Points on a hilly landscape, in no order, each with its height.
A climber steps from a point to whichever of its 6 nearest points has the largest rise for the distance, and stops where none of them is higher. Distance is the straight distance between rows; heights are no part of it.
Bine (h 4.19): [  3  28  12  13  12  -4 -19  22   0  22 -19   5]
Fid (h 1.11): [  1 -46   0 -15  -4  19  21 -29  -4 -29  29 -10]
ped (h 7.30): [ 11  24   7  -2  -1  -9 -15   8 -50 -30  26 -21]
rop (h 4.12): [ 16  -3  17  12   7  16 -18 -21 -59   5  29 -12]
Kib (h 2.79): [ 17 -46   6  -8  -3  33  20 -37  -8  -1   2  -2]
tusif (h 3.04): [ -8  -1 -16 -13  -5 -18 -10  -1  -4  -2   3  17]
Kep (h 5.82): [  9   6  11  -4   3 -11 -26  -7 -42 -14  26  -5]
mog (h 5.78): [ -2   3   3  16   5   2 -34 -12  -8  46 -20  19]
fel (h 5.37): [-10  -8 -18 -19 -14 -26   0   0   0 -22   3   3]
puda (h 4.14): [  7  -3  14   5  10  -7 -31 -17 -35   3  18   9]
Mera (h 5.97): [-10  44   0  -6   1 -29  -2  29  25 -28 -20   4]
nidof (h 4.61): [ 10  38  16  10   0  10 -16  10 -27  13  -7 -20]
Tigip (h 3.42): [-13 -14 -15   8  -9   8  21  24  33  34 -19 -19]
Doti (h 5.51): [ -3 -30   9   6  -2  27  13  -2  43  62 -18 -21]
reri (h 4.50): [ -6   0 -13   2  -7  -7  -3  -5   9  27 -13  19]
kudi (h 4.96): [ 21  50 -17   5 -22  10   5  -4 -56 -20   8 -18]
runor (h 7.86): [ -1  41  12  34  13 -11   6  35  32   9 -21   7]
Gipo (h 3.63): [ -8 -29 -19 -24 -18 -12  14 -16  -8 -21  20  -1]
dos (h 7.23): [-11 -20 -18   2  -9  19   9 -12  20  47 -21   4]
suzu (h 8.25): [  7 -25  -6   5  -6  34  10 -39   8  49 -19  13]
Kinez (h 6.05): [ -6   1 -13  43   9   1   5  24  29  56 -26  20]
vevu (h 2.74): [ -2 -11  -9  -4  -5  -1 -11 -21  -9  10   4  24]
dufe (h 5.96): [  1  -2  -7  -8   5 -21 -29  -5 -24 -22  22  14]
mari (h 6.46): [-16 -21 -21 -14   4 -17   3 -12 -26 -43  45  19]
Mido (h 2.75): [  2 -48  -6 -20   4  22  31 -16 -16 -40  31  -7]
Zeku (h 3.51): [-14  10 -21  12  -5  -8  12  24  28  17 -25   8]
sako (h 4.18): [ -1 -35  -5 -21 -13  14  12 -16  17  28 -18 -12]
befat (h 4.55): [-13   5 -21  26  -4  -1  23  33  43  21 -28   8]
kagi (h 7.05): [ -7 -21 -16  25  -5  27  14   0  31  73 -26   6]
fiko (h 0.71): [ -2 -40   2 -26 -11   9  14 -15  16   1   0 -20]
Gelug (h 5.98): [ 15  48   9   0 -15   1 -10  11 -30 -12  -2 -30]
Vutam (h 7.07): [ 17  71 -13  13 -21  14  13  -4 -37  -9 -14 -14]
mafa (h 2.43): [  6 -47  26 -27  15   4  -4  -2  49  18  -5 -21]
sitil (h 4.21): [ -4  37  18  50   6 -17  15  28  53 -10 -18   2]
Pezod (h 3.23): [ 12 -19  24   7  28  18 -20 -38 -42  -6  38  23]
Pok (h 1.98): [  9 -27   1   3  25  32   2 -37 -35 -19  28  40]
Reni (h 2.88): [-18   1 -27  -7 -15  -9  19  26  31   5 -21 -14]
vame (h 5.24): [ -3  42  15  11  10 -14  -1  34  20  -6 -20   2]
zuf (h 8.32): [ -5   3 -14 -17   0 -34 -18  13 -18 -47  19   4]
Zek (h 4.13): [ 21  -5  25  10  17  12 -34 -38 -47   9  19  13]
gilip (h 4.38): [  1  48  22  18   6   2  -2  30   3   4 -10 -16]
vop (h 5.32): [  8  65  15   8 -13   6  13  18 -12  -8 -11 -29]
Fureg (h 3.93): [ -8 -33  10  -1  -2  16  10  13  49  49  -9 -32]
bino (h 0.27): [ 14 -59  22 -21  21  25  10 -19   9 -29  22 -16]
mekoz (h 5.03): [ -7  28   2   5   1 -19 -15  21  10   2 -16   9]
Gipiz (h 6.85): [ -9  35   6 -16   3 -31 -12  27   2 -34  -6  -5]
Rala (h 3.41): [ 10 -29   1   2   6  23   1 -49 -19   5   6  33]
mimad (h 6.39): [ -7  -4  -7  15   4   7  -6   0  14  52 -24  22]
Meze (h 7.84): [-15  22 -10  31  -2 -24  36  35  63 -20 -15   8]
buke (h 4.51): [-18  14 -26 -20 -18 -31  18  29  25 -28 -18  -7]
Zel (h 5.23): [-12 -23 -10 -15  18  12  18 -26 -28 -44  53  34]
Bezat (h 3.01): [  0 -25  -3  -1   6  -5 -12 -27 -26 -15  25  27]
bir (h 4.97): [  4 -12  10   6   8   5 -30 -31 -22  24  -1  20]
luso (h 7.95): [  1  25   2 -12  -3 -31 -25  13 -17 -28   2   1]
kav (h 6.53): [ -1  41  12  -4   0 -24 -13  27  -2 -17 -15  -2]
vesak (h 7.16): [  5  29   2 -16  -1 -28 -18  24 -39 -62  33 -21]
Teka (h 6.69): [  9  49  13 -10  -5 -18  -8  23 -22 -37   9 -23]
fori (h 6.93): [  8 -49  18 -27   7  10   0 -12  29  -7   8 -28]
Batu (h 0.40): [ 12 -46  -4 -13  -4  26  19 -35  -8 -16  15   2]
sanev (h 4.72): [-13  32  -9  20   3 -13  17  34  40  -3 -23  14]
zap (h 7.42): [-11 -33   7 -27  -3  -6   4  23  46  10  -5 -38]
Fera (h 7.00): [  8 -29  -4  -7 -12  24  10 -32   7  30 -10   6]

For each start below, name the point where the climber stops.
Gelug: zuf
Gipiz: zuf
Tigip: suzu
Kinez: suzu
mafa: zap
Bezat: zuf
Gipo: zuf
bino: zap
mimad: suzu
fiko: zap

Call two points neighbours if one is among the 6 nearest of the other. Go from one point of each pair to the other, from neighbour to neighbour, staying as high as possible. Name the lowest point that can't be avoided.
zuf and zap: sako
zuf and suzu: befat
zuf and Vutam: Teka

Two climbers start at each pair of points below. Name the first point that both come to, or write -.
buke and Teka: luso
Zel and rop: zuf
sako and Mido: -
